Points on a hilly landscape, in no order, each with its height.
A climber steps from a point to the highest of its 2 nearest points, and stops where none of them is higher. Distance is the straight distance between rows; heights are no part of it.
Z639 (h 49.0): [ 15   9   7  -8   2   8  18  21  30   7  13  22 -10  -6 -13  34 -14  10
  -4  -2  18 -36 -15  -8 -27   9]
Z915 (h 70.2): [ -8  22  16  -7 -12  24  14  -6 -33   1   0  24 -14   9 -10   4 -25   0
  12 -26 -35 -45  12  -9 -11   9]
Z21 (h 15.8): [ -4  26   4  22 -10  25  -4   0 -31  11  29  65  28  22 -46   5   6 -15
   5 -42 -45 -37  16 -22  -6   8]
Z923 (h 45.8): [ 20   1   7 -35 -11   7  22  14  53   7 -13  -8 -39 -12  26  40 -22  12
 -15   8  34 -41 -10   0 -28 -10]
Z519 (h 31.7): [  0   4  34 -31 -27  -3 -22   2   4   1 -36  -1 -35  39  15 -11 -32  -6
 -38 -21 -33 -48  28   1   2  11]
Z706 (h 22.1): [ 18 -21  17   1 -44 -27 -45   4  26 -10 -39 -33   6  68  29 -38   9 -17
 -38  -3  13  12  13   4  -4  16]
Z503 (h 38.3): [ 13  16  -9  -8  42  14  32  26  39 -13  33   9  -4 -40 -23  46  -3   3
  11  19  36 -17 -35  -5 -21  -1]
Z632 (h 36.1): [-10  25  27 -31 -18  11   1  -5 -26  -9 -37   1 -53  13  16  -7 -40   7
 -17 -30 -46 -59  39   0  -9  15]
Z652 (h 38.9): [-17  39  22 -17 -14  19  13 -19 -47 -12 -20   8 -39  -1  10  -5 -37   5
  -1 -35 -53 -60  44   3  -9  14]
Z981 (h 47.5): [  0   1 -26  -1  54  14  31   9  41 -24  28 -12  -7 -56 -13  32  -1 -14
  26  35  42  24 -27  -2  -1 -10]
Z7 (h 46.4): [-28 -16  12 -21 -17   0   2 -34 -65  10 -23 -30 -15 -26  14 -11 -11  16
   9   6 -25  17  18  15  23 -19]
Z181 (h 7.1): [ 48  10 -25  20  -4 -27 -10  36  61   0   9  20  21  27  -2  33  28   5
 -21   1  51   9 -37  -6 -32  10]
Z748 (h 67.4): [-13 -36 -22 -40  28  27  26 -15  23  -4  -8 -38 -60 -48  25  21 -10   9
   8  42  30  35  -2  16  14 -15]
Z965 (h 43.1): [-18  12  16 -15 -20  10   3 -35 -77  -7 -21 -12 -18  -7  11 -11 -28  18
   9 -15 -53 -27  32  18  12  -6]
Z112 (h 6.0): [ 43   3 -27   8  -9 -20  -9  27  69  -4   1   4  16  28  14  25  28   2
 -24   7  55  13 -33  -5 -29   0]
Z717 (h 53.1): [ -7   5  -8 -19  44  24  41   3   0 -13  19 -12 -25 -67 -17  29 -10  11
  35   9   0   7 -21  -9  -6  -3]
Z562 (h 24.9): [  1 -11  21  14 -34 -21 -51  -5 -23  -2 -36 -12  23  65  21 -58   7 -20
 -32 -10 -42  -7  30  12  27  13]
Z315 (h 42.0): [  1   3 -12 -18  39  16  34  14  39 -16  21  -6 -12 -45 -14  38  -4   3
  17  22  34  -9 -28  -2 -12  -5]
Z943 (h 49.9): [-26 -23   6  10 -12 -22 -19 -26 -50  17 -14 -24  16 -10  13 -34  14   8
   6   9 -10  47  19  18  32 -22]
Z594 (h 69.7): [  0  17  -8  28  39  17  17  22   0   4  52  38  34 -15 -48  15  14  -2
  22  -1   0  -7 -30 -12 -18  13]
Z207 (h 44.7): [-23   2  13 -20 -18   7   6 -36 -77   3 -18 -22 -17 -22  11  -9 -19  18
  11  -5 -41  -3  25  17  16 -12]
Z844 (h 20.9): [ 12 -17   9  11 -37 -23 -42   1   3  -5 -34 -19  16  60  19 -43  12 -19
 -23  -4   6  16   6   0   2  13]
Z573 (h 51.0): [ 16 -21 -40   6  35  -6   4   5  45 -23  -1 -19   8  -5  14  -4  24  -8
  12  26  54  68 -22  -8  12  -2]
Z992 (h 4.4): [ 36 -14 -29  -6 -11 -18  -8  20  72 -10 -13 -18  15  40  27   6  25   0
 -24  12  61  25 -32  -3 -18  -1]
Z307 (h 54.1): [ 10  10   9   4  -7   3   3  13  18  14  14  30   0  13 -17  19 -12   2
 -14  -9   9 -35  -7 -10 -27  13]
Z714 (h 19.9): [  3  -8   9  23 -28 -17 -37  -1 -13   0 -18  -9  30  51   6 -46  16 -20
 -11  -8  -5  11   3  -2   5  13]
Z392 (h 62.6): [-14 -26   7 -19 -12   6   2 -16  -9   5 -17 -24 -20 -17  12  -7   0   2
  12  15   2   1  -1   4   1   0]
Z484 (h 64.0): [  4  19 -21  45  45   7   6  21  -1  -4  51  31  47 -14 -42  -5  26  -6
  25   1  11  27 -33 -18  -8  14]
Z478 (h 59.1): [ -8   1  14 -21  -2  17  25  -5 -24   1  -9  -6 -26 -21  -1   5 -15  11
  21  -5 -13 -27  -2  -4 -12   7]
Z474 (h 41.2): [-15  24  17 -12 -16  17   5 -25 -67  -9 -21   8 -19   5   8 -13 -26  10
   8 -31 -61 -46  40   9  10   5]
Z940 (h 33.9): [ 18 -22   5 -27 -32  -6   1  -1  69   6 -27 -24 -36  14  48  17 -11  -1
 -29  16  38 -26  -1  12 -23  -9]
Z274 (h 8.6): [ 44  22 -26  26  12 -22  -4  40  59   0  27  37  18   4 -15  45  24   8
 -14   4  44  -8 -37  -5 -38   9]
Z457 (h 58.6): [  4  11  14  -1 -18   4  -4  11   9  11   2  29  -8  24 -17   7 -23  -5
 -20 -16  -7 -39   5 -12 -20  13]
Z182 (h 47.9): [-29 -26  12 -10 -10  -8  -4 -32 -56  19 -17 -28  -1 -25  12 -17   2  13
   5  10 -16  32  16  14  30 -25]
Z907 (h 57.9): [-15 -40 -17 -29  10  17  17 -21  14   5 -15 -41 -44 -37  27   4   1   6
   4  36  23  34   3  16  16 -12]
Z164 (h 23.9): [ 29 -16  13  -5 -48 -31 -40   6  46  -8 -36 -24  -2  68  32 -19   3 -16
 -50  -5  25   3   7   6 -11  10]
Z133 (h 11.2): [ 25  28  -7   5  21   3  15  35  40  13  36  50   0 -12 -36  57  -9  14
  -2  -6  19 -43 -26  -9 -38   6]
Z188 (h 58.7): [ -7   7  -2  -1  43  19  35   9  -3  -8  30   2   0 -50 -26  19  -2   3
  33   8  -3   0 -30 -14  -6   0]
Z817 (h 63.9): [ 20   2  -7  -9   9   0  18  21  59  -1   8  -1  -8 -15   9  36   6   5
 -12  19  45 -24 -24   3 -25  -3]
Z990 (h 77.4): [ 13  -1 -16   5  22  -2  14  16  52  -7  15   2  10 -11  -3  18  16   0
  -3  16  47   2 -30  -2 -21   7]
Z460 (h 60.7): [  3  12 -21  46  39  -5  -1  18  -7  -6  39  19  52  -5 -29 -19  32  -6
  27  -3  11  55 -31 -23   0   8]
Z148 (h 15.1): [  0  33   2  10  -9  27   1   5 -16   9  25  69  19  22 -52  18  -8  -8
   0 -41 -35 -41  17 -22 -19  14]
Z256 (h 47.0): [ -3   4 -12 -35  39  30  48   4  16 -21   8 -23 -47 -66  -6  40 -14  12
  31  23  18   3 -16   1  -9  -5]
Z589 (h 13.8): [  9  37  -3   4  -5  21   8  16   5  15  28  69   3   8 -46  33 -21   3
  -3 -32 -21 -47   7 -17 -35  17]
Z950 (h 12.6): [ 18  31  -7   9   7   8  12  26  24  19  33  64   7   0 -44  45 -17   8
   0 -17   2 -41 -10 -14 -36  14]
Z265 (h 26.1): [ 25 -13  11  -5 -42 -24 -28   6  52  -1 -27 -14  -8  49  30  -6  -1 -12
 -43  -6  28 -10   5   2 -22   7]
Z854 (h 38.4): [ 23 -11  13 -37 -33   3   5   9  65   7 -26 -15 -44   4  43  31 -25   2
 -30  10  29 -42   0   5 -28 -13]
Z675 (h 44.9): [-25  -4  -1   0  30   1  28 -16 -39   5  27 -18 -10 -62  -9  14   0  21
  34   5 -17  48   0   0  35 -26]
Z156 (h 57.5): [ -7   1 -16  39  31 -15  -1   5 -15  -2  28   4  41 -16 -13 -29  28   2
  30  -2   8  69 -20 -16  22  -5]
Z941 (h 19.3): [ -8  -3   7  29 -22 -12 -33  -9 -32   8  -8   1  41  43   2 -50  14 -17
   2  -7 -20  16  10   2  13   3]
Z737 (h 26.2): [  1   5  21  15 -29  -8 -48  -3 -24   4 -27   8  26  68  11 -48   7 -21
 -39 -24 -61 -23  38   8  26  14]
Z396 (h 53.5): [ 20  10   6 -20  -2   5  21  21  46   8   1   7 -21 -13   6  43 -14  10
 -14   3  30 -39 -11  -5 -31  -4]
Z195 (h 67.8): [ 23   5 -31   6  31  -7  14  18  62 -20  17  -3  12 -10  -2  23  24  -4
  -1  23  59  16 -35   0 -16   1]
Z500 (h 53.7): [-21  -7 -10  34  10 -29 -12 -11 -41  12  14 -10  40  -9  -1 -36  29   8
  28  -4   2  77   5   6  39 -15]
Z882 (h 27.7): [-11  10  24   5 -21   4 -33  -4 -25   5 -18  21  14  54   1 -28  -6 -17
 -34 -29 -64 -37  35  -1  20  10]
Z831 (h 20.8): [-27 -16  12 -11 -27 -13 -19 -35 -77  10 -25 -25  13   5  10 -31 -13  15
  -7   7 -42  12  34  25  43 -25]
Z78 (h 33.8): [ -8  11  31 -34 -22   7 -16  -8 -17  -6 -36  -1 -39  29  14 -11 -32   1
 -26 -28 -50 -54  34   3   3  11]
Z625 (h 58.8): [-13 -14  12 -13 -10   6   5 -10 -16   5 -12  -9 -13  -8   1  -9  -7  -1
  12   2  -5 -15  -4  -3  -3   4]
Z158 (h 21.7): [-19 -13  15  -2 -27 -10 -25 -26 -58   4 -26 -14   9  15  13 -32  -8   0
  -1   2 -39  -6  21  15  27 -10]
Z843 (h 55.4): [-11  -6 -11  36  16 -23 -13   0 -27   6  15  -4  47   1  -8 -41  31   2
  29  -6   6  74 -11  -6  30  -8]
Z521 (h 57.8): [ 17  -8 -38   3  40  -1  13   8  57 -31  12 -14   5 -18   6  14  12 -13
  10  33  61  44 -26   2  -2  -2]
Z552 (h 9.8): [ 31  26 -16  21  24  -6   8  39  50   1  36  39  14 -11 -30  49  14   7
  -5  -1  36 -24 -31  -1 -36   9]
Z328 (h 46.1): [  5 -29 -33   9  24 -13  -4  -2  21  -8  -5 -26   9  -5  17 -23  33  -2
  18  22  39  85  -7  -9  23  -6]
Z750 (h 29.4): [ -2   3  27  -5 -27  -4 -33   0  -3   6 -26  10  -8  49   3 -23 -18 -16
 -36 -23 -36 -40  24  -1   6  12]
Z381 (h 17.6): [ -9  16   6  35 -21   6 -29 -12 -45   6  12  35  53  43 -18 -35  14 -19
  -4 -29 -49 -14  26  -3  17   0]
Z77 (h 51.5): [  7  -7 -31   8  51   6  21   6  46 -25  19 -15  -6 -44  -6  19   4 -15
  21  34  48  43 -17  -3   5  -9]
Z101 (h 63.2): [ -6   7  -7  14  45  14  24  18   7  -4  38  12  14 -37 -35  14   5  -2
  25  10   8   2 -32 -15 -10   5]
Z930 (h 56.2): [ -9 -17 -16 -41  28  31  39 -10  23  -9  -6 -35 -56 -57  13  27 -12  12
  18  33  23  11  -8   9   3  -6]
Z382 (h 43.0): [-28 -16  -8  17  32 -15  21 -16 -35   4  37 -21   1 -53  -9   8  15  12
  31  11  -8  65   8   2  48 -32]
Z50 (h 58.1): [-22 -33  -1 -25  -3   8   6 -22  -5   8 -20 -31 -28 -29  18  -6   6   5
   7  24   6  22   3  11  11  -7]
Z498 (h 22.5): [-16 -24  11   2 -34 -19 -33 -26 -41   8 -37 -29   7  18  21 -39   2  -9
 -11  11 -22   8  21  16  27  -4]
Z54 (h 29.2): [ 27 -13  10 -16 -45 -20 -21   7  68   4 -28 -16 -21  34  45   9  -7 -10
 -50   8  33 -20   2   7 -26  -2]
Z661 (h 63.8): [ -2   9  19  -8 -17  10   1   0 -14   4  -4  22 -14  24  -7   1 -21  -5
  -8 -19 -21 -43  10 -10  -9  11]
Z910 (h 18.5): [-16   9   9  28 -26  -8 -34 -19 -51   4  -7   9  51  41   1 -51   9 -12
  -2 -14 -45  -4  24  12  28  -4]
Z937 (h 64.1): [-12  15  15 -14  -5  21  27  -8 -42  -2   2  10 -24 -14  -4   6 -25   9
  26 -17 -26 -37   7  -2 -13  11]
Z332 (h 16.7): [ -8  25   1  36 -18  17 -18  -4 -34  10  24  54  46  37 -36 -15  20 -20
   2 -36 -41 -22  19 -12   2  10]
Z546 (h 41.8): [-25 -19  -7  21  26 -17   9 -15 -25   6  25 -19   7 -42   0 -10  25   9
  27  10   2  66   4   2  42 -23]
Z59 (h 23.4): [ -7 -22  15   5 -39 -23 -45 -17 -34  -1 -44 -31  14  39  27 -53   7 -15
 -22   6 -32   6  27  19  29   0]
Z138 (h 52.0): [-29 -14   2  27  -3 -36 -15 -21 -53  18   5 -16  41  -2   4 -38  21  12
  19   1  -8  69  22  17  42 -18]
Z983 (h 48.0): [-18   0  -7  -9  37  19  38  -5 -31  -9  21 -18 -23 -72 -11  21 -10  19
  40   8 -17  25 -11  -4  12 -12]

For each start below, name the point where the climber stops.
Z714 => Z396
Z265 => Z396
Z148 => Z396
Z112 => Z396
Z639 => Z915
Z562 => Z594
Z943 => Z594
Z632 => Z594

Call two points neighbours if one is among the 2 nearest of the other. Go from one point of each pair to the other, from neighbour to neighbour, staying as high as possible. Name the lowest point that can't be avoided.
Z594, Z396 => Z256
Z396, Z392 => Z639
Z915, Z392 => Z625
Z748, Z915 => Z907
